Each row is a point on a tangle of strands that fork and nearly touch. The rows are in no order.
(in the rows, 100 means zero)
Two points are linked if the straight distance between their rows is under 51.7.
lareb: [ 69  90 105  93  85 106  73  98 114  83  95 101  93  94 133 120 103 127
 100  91  99 102 103 102 107  90  81  89 129  82 106]
Nivi: [103  93 122  98 107 102 112 107 112 104 101 122  97  85 101 108  90  88
  90  93  89 110  93  84  85 100 117 112  94  80  95]
nisip: [ 97 101  97 100  98  89  73 109 103  90  87  93 106  88 113  97 136 140
 100 103 117  83  90  91 126 101  78  77 119 105 101]
Vav: [116 118 111 112  97 103 107 108 103 112  93 109  83  98 103 109 118  87
 104 101  98  99  80  85  87 109 112 117  79 100 111]
poga: [108  91 109 114 108 112 117 100  94 109  97 125  93  93  84  91 106  95
  78  93  89  73 124  94 114  83 130 128  88  92  86]
nupul: [110  98 104  97  97  81  81 103 118  75 102  96 119  85  94  94  88 131
  92  96 117  97  94  98 108  96  91 110 104 100  87]
Ripu: [123 110 109  86 102  86  83 118 113  95  74  91 115  94  89  92 102 134
  82 100 103  84  92 122 123  99 125 110  98 107  89]
zerum: [110  88 105 124 106  86 107  89 103  91 108 117 112  90  80 102  92  84
 112  81 124  91  92  69  87  96  92 121  97 115  88]
tafe: [117 122  86  84 109  96  89  79 109 100 118  73 128  98  95  83 101 122
  96 124 103  96 109 131 118 126  75  79  85 118 107]
Guto: [129 107  91 129 118  92 125 119 103 115  90 105  87 106  99  96 111  86
  93 111 110 115  68  92  85 121  91 109  94  86  99]
Dab: [ 60  88 110  85  83 118  75  95  91  97  97 101  94  99 108 101 111 102
  97 101  83  95 139  93 110  74 119  92 102 103 106]
zaba: [100  89 101 112 103  89  93  86 113  74 117 110 120  86  84 102  79  94
 111  82 124  88  99  73  88  95  85 119 105 113  85]
Reku: [ 82  65  84  82  98  89 112 113  86 101  89 110  96 101 124 105  76 116
  96 109  77 128 110 111  84  85  83  84 124  92 116]
miv: [ 57  97 117  92  88 116  76 103  86 106  89  97  87 100 112 108 114 112
  83 103  80  83 135 104 110  70 134  89 102 104 100]
Mer: [ 89 128 102 117  89 103  89  90 106  99 112  88  88 105 120 117 122  96
 139 102 117  84  79  90  85  92  79  86  97 105 101]
Dig: [ 79  76 100  93  91 105  91  91 100  87 110 114 114  90  91 103  75  94
  95  89  91 108 122  89  95  88  99 112 111  91  94]
Gagu: [104 103 103  98  99  81  97 114 119 101  81  99  93  94 122 119  98 132
  97 102 112 100  70 112  98 101  85 101 127  76  95]
gog: [119  68  85 123 124  96 123 103 113 104 100 109  97  93 103  96  96  72
 104 100 122 113  89  78  82 117  82 102 130  78  91]
Duza: [ 94  88 102  89 105  95 114 129  85 118  84 107  93  99 119 107  83  99
  91 104  74 129  87 109  84 104 109  84 100  79 109]
Fikaz: [ 99  89 100 109 100 114  92  87 103  92 105 122  93  91  84  85 120  92
 104  88 106  80 124  74 118  83 109 113 103 117  98]
Sabe: [116 116  93 109 100  75 102 103 112  92  98  85 106  98 101  98  94 129
 108 104 124  99  79 111 104 106  74  98 109  94  84]
sanu: [ 84 132 100 109  90 115  84  85 113  99 118  79  83 110 119 116 125  76
 145 106 114  77  92  89  83  95  85  82  86 119 111]
Vitub: [ 91 101  76  85 107 116  92  71 107  72 108  92 113 111 120 110  53  96
 111 101 113 101  97 124  91  95  54  82 140  91  70]
tapo: [111 112 109  78  92  90  80 108 106  96  86  80 115  99  95  89  91 125
  84 106  97  96 101 130 120 101 127 100  85 103  97]
peg: [113  93 119 103 103  88 100 101 115  83 107 111 117  84  76  93  77 117
  80  91 106  90 100  96  98  81 116 137  93  94  73]
Mulod: [123  99 110 127 105 104 116  92  93 106 107 122  97 104  74  97 113  73
 107  84 111  91  89  71  91  94 113 123  75 125  99]
fub: [ 92  89  88  76  87 100  78  92  80  89 104  78 123 100  93  78  89 120
  87 115  87 107 131 112 111  96 105  77  89 116 111]
kunif: [128 106  96 107 101  97 116  95  97 108  98 107 102  97  84  92  83  82
  93  96  95 114  96  98  92 116 110 125  77  93 102]
Tonoz: [ 85  96  85  87  84  93  98  95  87  96 105  83 108 110 115 103  68 115
 107 106  91 119 107 128  91  97  81  84 106  93 107]
Davug: [106 119  93 103 101 104 105  80 105  98 122  90 110 110  91 105  65  67
 117  97  99 100  99 103  76 119  98 118  72 107 104]
fil: [117  96  96 126 108  67 113 108  84 102  85  97 113 104  87  93 131 118
  98  86 137 101  79  98 128 115  81 101 122 104  84]
tavug: [102 109 145  89 110  98 108 123 124 107  97 116  90  91 105 123  99  95
  87  96  83  96  74  96  77  94 137 111  89  87  91]
lazi: [117 122  97 129 109  73 109 107  87 109  92  88 107 111  91  96 132 114
 109  96 129 101  66 111 121 114  79  94 104 103  83]
zab: [ 93  84 105 107 104 116 103  94 102 109  93 133  89  89  91  95 116  80
  94  90  92  91 128  72 109  81 111 117 107  92  96]
Domov: [ 96  81  87  90  94 107  88  98  85  89  90 104 112  95  84  79  98 117
  81  97  91 104 130  98 130 100 102 101 111  97  96]
moki: [103 106 141  88 100  91 100 111 125 101 100 109 101  92 102 121  89 107
  90  98  92  93  79 102  82  86 130 122  91  91  89]
fepu: [ 95 108 128 103  95 113  97  99 104 110  91 113  79  92 103 111 121  97
  98  99  91  81 107  82  99  87 130 114  90  99 101]
supuv: [104  99 119  91  95  85 109  94 125  87 121 108 113  90 100 117  71 100
  96  90  99 107  79 100  76  99 103 119  96  86  91]
ter: [114 120  85 107 104 102  97  79 104  96 116  90 104 107  91  91  88  81
 120  97 107  92 103  99  99 118  96 106  75 123 106]
sedi: [112 118  80 112 118  96  97  91  89 104 113  95 113 108  93  87 135 108
 119 105 127  88  92 106 121 114  65  70 107 127 101]
zuzur: [ 92 102  95  85  91 100 119 105  85 111 117  92  98 111 106 108  70  78
 107 116  72 126 100 106  56  98 114  95  70 108 119]
luf: [112 115  71 133 115 109 112  99  86 115  97  97  82 124  93  97 135  80
 126 108 121  99  81  98 111 109  66  93 114 117  97]
Vabut: [111 116  97  95 105  90 114 113 104 117  81  86  98 110 110 108  84 117
  92 111  94 120  80 131  98 116  88 100 110  70 100]
ros: [ 88 130  94 101  86 117  81  83 111 103 112  80  78 107 118 106 130  82
 133 105 108  84 103  93  97 103  97  83  83 116 125]
Bege: [ 87  71 109  91 106 103 118 106  92 104 109 128 109  91  90  99  75  78
  90  94  78 120 118  83  82  86 115 104  99  86  89]
zoda: [122 123  91 104 103  81 107 100 111 101  97  84 103 104  96  94  89 119
 103 106 110 106  86 118 105 117  86 110  93  95  94]
Lup: [ 80  99 135  98 107 113 108 116  96 124  93 118  86  98 103 117 106  90
  80 101  69  80 121  99  87  78 143 102  92  84  90]
kago: [121 110 122 114 100 107 114  97 103 107 105 113  90  99  83 101 107  78
 101  95  99  93  91  79  82  98 120 125  68 110 103]
Nusop: [ 77  93 121  81  91  91  66 117  97  89  86  82 110  98 110 108  83 132
  78 102  85 104 109 131 108  76 124  95 105 103  98]
tuni: [125 117  91 136 109  86 117 113  79 119  93 106  90 117  87 101 137  93
 102  95 118 107  67 100 108 118  92 111  88 112  99]
mifet: [ 79  82 123  81  99 106 118  99  95 101 120 120 103 104  90 111  79  70
 102  99  69 114 114  83  66  86 119  95  89  96  98]
gafaz: [ 97  72  93 111 107 107 100  99 103 108  84 135  90  83  93  94 122  85
  87  92 103 101 128  70 118  88 102 116 126  90  93]
Nuz: [102 115  96 108  96 108  81  85  98 100 119  98  94 103 100  94 140  80
 129  94 117  78 100  82 109  99  98  83  83 139 117]
pil: [114  97  90 115 103  75 109 104 103  96  84  94 104  95  97  95 110 126
 100  98 127 100  87  95 112 110  77 104 125  93  89]
Lodov: [ 75  80 111  83 101  96 111 119  89 107  96 115  90  98 129 113  88  98
  97 102  65 126  97 101  79  87 109  79 106  91 114]
rom: [106  84  82 114 102  95  97  97  94  97  91 117  94  94  89  87 132 100
 110  87 123  93 106  77 125 103  84 101 122 115 104]
lud: [ 79 106 127  99 104 108  76 107 121  90 106  89  99  91  99 104 113 124
  74  99  98  59 117 105 108  69 137 107  94 100  83]
rak: [ 80  94 113  79  84  97  99 106  79 109  91  94  94 101 110 108  82 106
  92 114  77 111 114 112  83  79 132  97  84 109 113]
Puno: [103  89  71  91 103 103 125 121  76 123  93  98  90 113 108  91  79  83
 106 121  72 134 104 105  73 105  93  86  92  93 119]
gizuk: [125  91 103 106 101  83 104  96 108  85 100 110 116  86  74  86  77 112
  86  89 114  99 101  95 105 100 104 129  96 100  82]
buz: [ 69  85  98  97  88 112  83  92 125  87 108 112  89  90 124 123 112  99
 120  86 109  90 104  78  94  84  72  95 133  89 104]
guzef: [ 78  90 134  83  94 110 109  85 103  96 125 113 102 105  79 111  82  78
  98  98  81  93 120  91  69  84 126 112  83  94  92]
Tuvu: [106  83  88 101 101 101  94  96  98  89  87 113 102  89  86  84 107 114
  86  93 107 100 119  87 128 104  95 112 119  99  96]
daf: [ 82  80  89  87 101 116 115 110  96 109 115 107  97 107 114 107  80  59
 116  98  79 119  98  91  71  95  90  80 105  86 113]
kinun: [100  88  85  91 103  89 127 119  80 121  69  91 105 107 106  97  84 114
  85 110  87 129 101 117 100 113  86  90 121  76 108]
Vafod: [125 119  84 140 123  94 133 106  94 115  91  91  90 119  87  98 114  92
 106 127 116 115  68 109  98 119  70 110 104 102  81]
tofit: [ 81  76  85  91 109 116 126 112 100  99 114 107  89 111 124 104  79  57
 113  96  82 124  83  95  75  93  87  65 122  75  98]
nivap: [100 101  72  93  97 103 104  90  93  98  92  85 113 108  96  84  91 111
 103 100 103 109 117 111 121 120  72  87 117  91 105]
vif: [ 93 121  82  97  85 120  86  86  99 110 103  85  80 110 114  96 122  83
 125 105  95  97 110 104 110 112  97  87  90 106 125]
basar: [ 86 100 120  86  95 103  62 118 110  96  79  81 106  93 102 105 101 133
  74 102  86  84 107 132 117  81 137  91 104 104  93]
Sabag: [ 87  78  94  98  95 100  94 100 103  98  85 113  99  89 107 107  96 109
  91  93  98 112 110  93 110 102  89 103 125  75 101]
Senov: [ 83  91 107  88  89  99  78 113  87 101  75  98 101  95 104 102  93 126
  79 100  81 103 116 113 117  90 116  98 111  96  98]
big: [133 118 106 130 111  81 119 122  98 116  93 105  96 104  92 102 114  87
  94 103 109 108  58  96  84 113 102 122  71 102  95]
pogu: [123 111 112 106  98  87  89  95  99  89 110 101 111  93  84  83 114 114
  99  96 116  82  93  94 112  94 112 102  79 126  93]
dodok: [ 89  95 115 110 101 114 101  93 104  99 110 116  96  97  86  93 110 103
  82  91  92  67 134  88 108  76 126 124  91  95  84]
davo: [ 94 118 114  96  83 118  91  93  98 112  91  98  76  99 109 107 126  91
 107 101  91  91 106  91 104 100 130 104  82 104 118]
debi: [102 106 101  89  97  81  92 117 116  98  73  85 108 101 113 107  89 142
  87  98 105 105  84 126 114 109  88 100 125  79  98]
mimat: [102 109 135 113 104 105 109 107 106 110  96 111  81  95  92 111 122 101
  93  99  95  60 102  90  96  78 138 122  81 103  88]
Dadu: [122  65  78 123 127 104 123 105 111 112  98 112  91  98  96  86 101  50
 103  94 116 112  99  72  90 118  88 106 120  89 100]
sibuk: [104 106 114  81  93 102  79  92 104  89 107  79 118  92  89  82  93 116
  77 111  98  87 110 119 115  90 133  98  73 107  96]
Folug: [ 80 108 116  89  81 121  94  87  88 109  96  93  83 102 101 102 116  83
 104 104  87  91 121  96 103  89 139  97  77 107 114]
Fis: [108  69  88 113 110  97 103  98 100  95  80 126  97  85  85  89 114 106
  79  91 110 101 123  77 126 100  99 121 130  95  88]
doma: [ 75  98 143  86 106 109 103 107 116 105 105 129  83  97 111 125 111  87
  92  94  76  97 104  81  80  88 123  98 104  81  95]
sasod: [121  92  88  97 104  94 125 108  80 118  73 105 102 100  86  87  97  96
  83 100  90 121 105 104 113 122 105 109 101  85 105]
borun: [136 106  84 132 123  79 142 108  92 116  88  94  98 115  84  92 116  99
  94 110 121 116  77 104 104 127  80 118 110 102  89]
gapa: [ 83 102 103  89  85  99  85  86 122  73 117  88 104 102 131 119  80 125
 104  94 105 101  85 122  93  90  72  85 122  85  96]
sek: [ 59  83 107  79  80 107  73  86 103  71 123  87 113 101 115 114  82 105
 104  92  90 107 120 104  91  80  96  84 107 105 108]
zok: [111 102 124 118 101  96  99  97  94  93 113 109 104  93  80  88 122 109
  97  90 115  67  98  86 111  79 124 113  77 122  82]
puro: [100 115  84  78  96 109  90  96  88 106  93  84 107 105 108  83 127 122
  96 112  95  99 117 117 135 123  91  71 106 107 123]
gurum: [ 89  70  95  99 101 107 106  95  89 102 101 126 111  89  81  90  81  82
  87  93  85 110 132  86  98  82 108 114 106  90  88]
dide: [125  93 107 116 111 109 120 103  90 113  86 127  85  91  84  92 114  88
  83  95  93  89 105  86 112  96 127 125  88  99  95]
Tiro: [120 101  93  95 100 112  91  87  91  91 109 108 105  96  82  73 115 103
  96  97 104  86 119  99 127 107 113  98  89 123 109]
sil: [116 122  81  97 110  98  92  77 106  97 118  81 114 104  93  82  91 100
 111 109 106  94 108 116 112 127  85  88  80 121 104]
moma: [ 97  98 106  81  94  85  81 121 107  96  70  84 114 100 105 104  84 140
  79  96  93 106  96 130 117 103 101  98 117  86  99]
zom: [126 122 101 104  97  79  98  98 106  95 103  91 106  98  90  88  99 114
 103  99 112  97  90 106 107 109 104 110  80 112  96]
lataz: [113 134  94 133 110  86 109 106  87 111  99  85  93 117  92  99 132 106
 118 110 119 103  63 116 113 114  74  94  92 108  83]
zumu: [ 98  84  86  81  89  81 109 106  82  99  99  94 113 105 102  97  55 117
  96 110  83 127 109 120  83  95  95  99  97  99 108]
Kugak: [ 99 101  92  77  97 109  74  98  96  96  92  86 112  94 107  86 127 132
  83 111  95  94 116 109 136 114  93  74 112 106 118]
girup: [ 63  98 124  95  93 114  97 105  90 113  97 102  87 104 101 112 109  99
  81 103  78  73 134 105  94  70 142 103  89  96  94]
gole: [ 83 105 149  91 109 108 100 121 118 114  93 120  82  93 110 130 107  94
  83  96  75  88  93  97  82  89 140  99 101  85  91]
Poda: [108  97 110  89 100  91  73 110 114  80  90  93 114  87  94  92  98 138
  79  98 104  92 100 104 121  93 107 108 108  99  86]
Bir: [106  94  70  94 104  98 131 117  72 126  81  91  98 113 100  91  85  96
  97 119  78 132 104 110  90 114  87  90 102  86 114]
Tila: [ 86  94 120  88  92 112  99  77 107  89 121 107 110 100  78 107  76  74
 108  90  94  91 121  87  79  93 116 117  86 104  98]
Pib: [107 100  99  95 115  91 123 141  90 120  80  95  94 107 114 102  81  98
  82 107  81 132  73 119  86 120 107  86 103  67 102]
Lipo: [ 98 112  79  92  89 111  87  84  96 101 104  87  98 105 103  86 109  92
 115 100  98  99 116 105 116 116  94  84  91 107 117]
vob: [ 87  86 108  98  96 105  89  84 117  74 119 113 116  88  85 105  77  97
  98  86 104  95 115  81  91  90  97 120 108  99  88]
vapod: [116 101  70 132 136 100 113  86  94 108 108  98 102 125  94  96  84  55
 121 102 130  92  82  88  92 109  66 116  98 118  84]
lasos: [123  94  77 107 109 103 108  96  85 103  95 119  88 105  81  81 132  90
 108  85 121  98 109  86 128 112  94 104 112 126 114]
Mutog: [116 103 119 121 107  99 109 110  89 108  92 120  86  94  87  99 130 106
  92  91 104  62  98  92 117  80 133 121  88 115  86]
Budop: [ 93  78  91 103 113 116 114 101 121 102 111 114  88  94 116 112  97  60
 117  93 106 105  87  77  80 100  80  90 129  74 101]
Tozem: [ 81  85  97 108  93  93  85 101 115  80  95 106  93  86 127 123 111 129
 109  94 123  96  84  89  99  86  66  89 144  81  89]
gat: [109 128  97 126  94 103 101 112  85 118  93 103  74 113 109 109 151  86
 115 105 105  94  72  91  99 109 100 106  80 114 114]
Tikiz: [ 93  93  99  87  99 105  63 103 106  86  88  92 106  86 109  94 123 138
  84 103 100  91 110  95 132 101  91  84 119 101 106]
babib: [ 80 113 123  88  84 102  65 105 114  97  83  86  87  90 124 116 116 124
  96 102  98  87  99 109 112  95 124  89 100 104 111]
med: [ 81 107 130  93  97 106  69 115 123  97  85  85 100  92 103 113 104 125
  76  98  90  71 104 128 108  74 144 103 101 101  85]
Vivin: [ 93 117  77  84 100 118  88  78  99 104 107  69 114 110 110  87 108 115
 109 126  95  99 120 130 122 117  69  56 103 106 112]
toma: [109 109 128  87  92  84 101  98 121  92 111 100 110  94  95 112  76 107
  96  96 100 102  82 106  82  94 119 125  84  93  92]
mitob: [106  93 115 102 101 101  89  92 114  74 122  98 119  87  74  82  80 118
  80  92 104  81 116  94 104  81 117 126  87 103  77]
Vegi: [ 84  80  97  82 100 108 117  99  94 103 121 110 109 102  99 110  67  61
 113  95  77 116 105  88  66  95 101  95  94  96 108]
Pefal: [ 98 124 123  95  89  96  77  96 108  95 102  87  94  90 109 103 131 113
 106 106 111  77  93  93 108  92 124  90  80 121 106]
bama: [ 82  74  99  85  98  81 106 116  88 100  87 103 103 101 125 112  74 123
  87 103  79 126  94 125  90  91  85  87 124  82 107]
nidan: [113 115  67 120 123 112 116  95  88 110  99  92  89 124  90  88 134  89
 127 109 128  96  95 103 127 112  62  84 128 125 100]
tubap: [ 91  90  96  77  93  80 100 124  84 101  71  82 114 108 108 100  75 139
  84 107  85 119 106 133 105  97  92  93 118  95 109]
bekal: [ 76  63  80  93  93 105  98 101  97  95  89 109 102  97 114 108  90 104
  97  95  97 119 114 101 105  95  70  89 141  72 102]
Vod: [144 104  88 117 116  84 134 108  92 113  84 106  96 106  79  88 109  96
  83  99 110 115  87 100 108 128 100 125  94 103 100]
kizel: [100 120 114 100  88  83  76 106 111  94  98  86 100  89 116 107 118 127
 109 102 115  85  82  99 105  96 102  92  93 107  99]
duzi: [ 77  94 102  76  81  98 106  90  86  98 118  90 103 108 104 112  69  86
 112 109  80 116 113 105  65  85 115  95  81 115 117]
lef: [ 98  77 109 103 113 103 115  98 118  96 112 128 100  81  95 107  88  72
 100  87 102 109  99  70  80 102 100 109 110  84  92]
kidon: [108 103 106  98  93  76  90  98 122  75 115  95 118  88  99 105  77 124
 103  92 120  98  83 103  92  95  87 111 101  98  84]
Bov: [102  94  97 108  99  90  80 102  94  89  94 108 103  87  97  90 136 120
 103  93 119  85  98  81 126  97  87  89 114 113  98]
falav: [ 76  97 117  83  84 111 102 102  81 116  96 100  86 103 107 112  99  85
 102 110  74 109 116  98  81  83 133  97  81 103 117]
fibi: [ 88  88 103  77  84  86  97 108  81  99  93  90 101 104 110 101  71 119
  94 113  80 118 114 119  85  82 117  97  91 110 114]
voze: [120  95 102 119 107  98 110  85 102  95 107 118 107  97  75  92  92  77
 107  83 115  91  98  75  91 100 105 125  85 121  96]
rab: [112  85  92  90 106  84 125 119  86 115  62  95 112  98  91  94  88 117
  72 101  93 120 104 112 116 121  99 107 123  78  99]
resuz: [101 118 109  96  90 105  79  80 107  92 115  90 100  91 102  92 125 100
 111 106 113  81 106  88 106 100 113  86  78 129 113]
lak: [ 93 100  82  88  88  95 101  98  85 101  93  81 109 110 102  92  80 117
 103 105  93 117 115 120 107 111  83  86 104  92 108]
tumop: [110 115  86 114 112 116 123 115  98 119  95  97  85 116 108  99  93  79
  97 125  90 127  79 114  84 123  85  91  98  69 101]
tife: [104 126  84  87 111 109  95  76 106 107 114  64 117 107 102  87 102 117
 108 132  98 100 111 138 120 125  73  67  90 113 104]
seg: [ 80 104 102  80  84 102 102  80  94  94 126  86 112 112  98 115  64  71
 119  99  88 107 111 105  67 100 109  99  77 110 110]
miko: [ 92 115  74  86  95 117  95  91  92 107  91  79  98 112 113  85 124 114
 111 113  97 100 118 116 132 116  74  65 117  98 119]
sib: [107  99 107  99  97  75 107  93 127  79 122 104 116  91 104 119  69 110
 102  91 114 103  69 104  78  96  85 117 108  87  83]
bufi: [109  90 108 109 105 107  91  84 106  75 123 107 118  89  71  78  89 106
  90  91 109  74 119  84 108  84 112 119  87 119  83]
Pefus: [107 100 103  88  93 109  78  80 100  85 116  89 119  90  86  77 101 108
  84 107 100  88 120 105 117  99 119  93  80 115 102]
serop: [114 127  73 115 130 114 106  94  87 111 119  92  94 121  88  87 132  94
 129 112 120  93  92 113 124 122  69  80  98 139 104]
kivu: [113 118 120 119  97 104 104 117  93 118  83 114  76  98 105 113 142  86
 103 100 100  89  74  78  91 101 118 113  79 108 109]
lono: [142  96  97 113 111  99 124 106  85 112  83 122  88 100  77  88 114  94
  81  94 102 100  95  94 115 111 120 126  90 107 101]
soz: [120  94  80 130 125  97 118  92 104 106 110 107 103 109  90  99  82  58
 115  95 123  98  82  79  77 114  80 117  95 109  95]
mep: [108 127  81 126 101 110  97 100  87 114 110  99  77 120 100  97 146  78
 128  99 113  93  84  96 108 110  90  97  81 130 115]
Kozok: [122 100  89 101  99 100 120 103  79 116  90 104 103 102  83  88  87  83
  90 102  85 121 104 106  99 117 111 113  81  91 108]
bip: [108 109  90 103 115 102 131 132  89 117  92  91  91 118 111  96  79  89
  90 123  80 138  75 122  80 121  93  83 100  66  96]
rezum: [121 132  83 132 114  96 119 107  92 113  99  91  84 121  89  96 122  97
 112 117 111 106  71 114 103 122  79 110  85 114  94]
pova: [107 123  73 136 111 116 106 102  87 118 107 101  77 131  95  98 136  67
 128 110 113  95  77 101 105 110  73 101  91 127 105]
kizu: [ 98 103 112  85  82  98  95  87  92  90 115  85 118  98  82  89  66  98
  92 102  93 104 116 112  93  92 127 108  71 108  96]
deka: [112  86  94 117 113  96 116 100 114 101 105 116  98  88  98 105  93  76
 106  94 112 108  85  76  78 109  88 109 108  87  98]
Poz: [124  94 100 108 104  86 114  99 106 101  91 110 104  88  87  94  84  99
  90  93 106 111  95  95  97 112 102 123  98  88  96]
zuk: [ 95 119 103 110  88  91  84  95 109  94 108  91  94  95 118 110 114 112
 125  99 118  87  84  93  95  97  87  89  95 105 102]
riz: [129 112 108 131 108  75 114 116  85 117  86 107  99 104  87 104 128  95
  95  90 118 104  60  96 103 110 103 118  83 105  90]
risi: [128 110  88  98 108 108  98  95  83 100 110 113  94 103  86  78 134 102
 105  95 115  92 109  97 127 115 107  93  92 133 118]
tena: [ 96 114 112  88  80 104  97  84  92  99 110  84 102 102  91  98  85  88
 101 102  92 102 113 108  92  98 130 104  66 108 108]
keb: [108 108  75  99 104  98 108  95 104  93  92  86 110 103  97  81 108 124
 100 104 115 100 108 107 127 121  69  86 126  98 103]
vub: [ 82  93  99  83  85 104  82  80  93  80 123  84 125  99  88  92  63  89
 105  99  96 100 125 101  91  95 110  95  83 116 102]
tilan: [ 87  86 106  91  91  99  92 107  94 106  80 111  99  89 106 108  92 112
  85  97  86 110 109 103 107  98 106 103 112  82 101]
bipe: [ 72 101 106  87  82 109  74  82 121  72 123  87 107  98 126 117  88 111
 111  92 105  95 103 106  92  92  84  83 109  98 105]
Selot: [ 69  88 100  97  86 112  85  91 122  85 103 108  84  94 139 129 113 112
 116  90 106  94  90  94  95  81  68  84 141  80 102]
Dil: [ 83  77  96  94 113 116 123 106 119  93 120 113  89 102 120 111  87  56
 111  87  89 116  83  82  78  99  89  76 126  71  94]
gif: [ 98 103  85  95  96 107 116 108  82 119 106  96  99 110 105 102  79  74
 108 111  77 128  98 107  73 108  97  94  83  88 115]
Kipam: [119 113  89 125 119 110 126 119 108 113  95 103  81 110 108  96 105  78
  96 121 103 119  70 100  82 124  86  99 100  75  98]
Foz: [ 99  87  95 102 103 117  86  79 105  85 115 113 107  94  79  79 103  79
 108  86 108  76 125  74 115  92 104 108  96 128 102]
Venas: [ 88 105  93  90  91 108  92  74 118  70 121  90 108 108 128 117  65 110
 110  96 106  99  85 127  86  91  63  81 128  89  81]
sarop: [ 87  79  86  80  89 108  81 102  74  92  92  92 112  99  92  78 101 121
  86 107  83 105 136 102 125  91 106  84 105 110 105]
Zemo: [ 75 107 117  92  82 105  79 101 115 100  93  99  83  94 134 125 111 117
 107  95  97  96  94 100 101  93 102  93 111  89 112]
Sune: [ 92 112 100  88 100 107 111  79 104  95 132  89 114 115  99 118  57  59
 117  97  89 103  95 104  60 114  99 109  76 101 103]
mome: [ 76  89 126  86 106 105 110 118 105 106 104 120  89  97 121 119  97  84
  95  92  71 118  90  90  81  97 116  86 103  78 103]
konod: [117 111  83  99 106  92  97  95 101  93 103  93 110  99  95  82 123 123
 104 104 117  91 100 102 125 118  76  84 108 115 106]
fik: [124  84  82 124 127 109 125 103 108 109 105 113  96 104  88  89  89  45
 101  92 109 111  90  73  81 120  93 114  94  98 104]
gedis: [ 82  93 101  79  92  79  96 120  88  96  79  81 106 111 128 111  75 139
  90 107  84 118  92 146  96  90  84  83 124  91 112]
ruser: [ 97 118  93  94  82 105  95  86  93 106 106  82  98 107 101  97  92  85
 111 103  92 110 112 110  97 112 111  97  74 105 115]
pidof: [ 85 102 120 104  99 113  91  99 106  97 105 102  91  94  96  96 118 113
  80  96  92  60 127  98 114  77 136 113  88 101  87]
Piful: [ 84  76  91 106 102 108 100  94 120  97 108 116  90  87 116 120 108  77
 123  89 117  90  94  72  84  86  69  97 137  87  98]
gato: [101  91 113  97 101 103 106 108  95 114  84 116  95  87 102 105  93  96
  88  96  86 111 100  95  98 102 116 109  98  80 100]
Veni: [108 116  97  86 104  80 111 118 111 109  71  76 113 111 107 104  80 135
  88 105 100 115  84 142 111 114  87 102 119  75  95]
lasuz: [107 117  79 111  99 111  88  95  91 109 109 101  80 110 103  92 146  82
 130  95 115  86  97  89 118 107  88  85  97 130 122]
fem: [ 87  94 109  94  94 119  86  75 108  86 117 104 107  98  81  92  90  77
 111  89 101  80 129  78  97  91 112 111  90 116 101]
Galor: [ 68  81  88  77  87 108  72  85  93  74 123  81 124 103 105 101  67  96
 108  98  94 103 129 102  92  87  91  81 100 115 108]
Kuzet: [ 93  95 104 105  96  84  97 105 119  92  96 104  93  91 129 126 101 127
 105  99 117  98  68 102  90  90  77  95 133  77  89]

Follow the links from the first point to the second, and from the first to the third. Name the last point that the two ways share.
konod / kago / sanu => mep
bekal / riz / vapod => tilan
Dab / Guto / supuv => gole
zaba / Veni / Zemo => Selot
Pefus / Dab / Lodov => gole
lono / tavug / fepu => rezum
fik / bekal / med => tilan
Kuzet / Fikaz / zaba => mifet
Gagu / vob / gafaz => mifet
Sabe / gole / dide => rezum

A fork is a point with three links, a tip a point with one. Leave the first point through the second and follow the links. Name the first fork or tip that comes.
tapo / Ripu => gole
zok / pogu => rezum
Selot / buz => mifet
vif / Lipo => Vitub
Galor / vub => mep
vapod / soz => tilan
daf / tofit => Selot
gato / Nivi => vapod
seg / duzi => bufi
mifet / guzef => fub
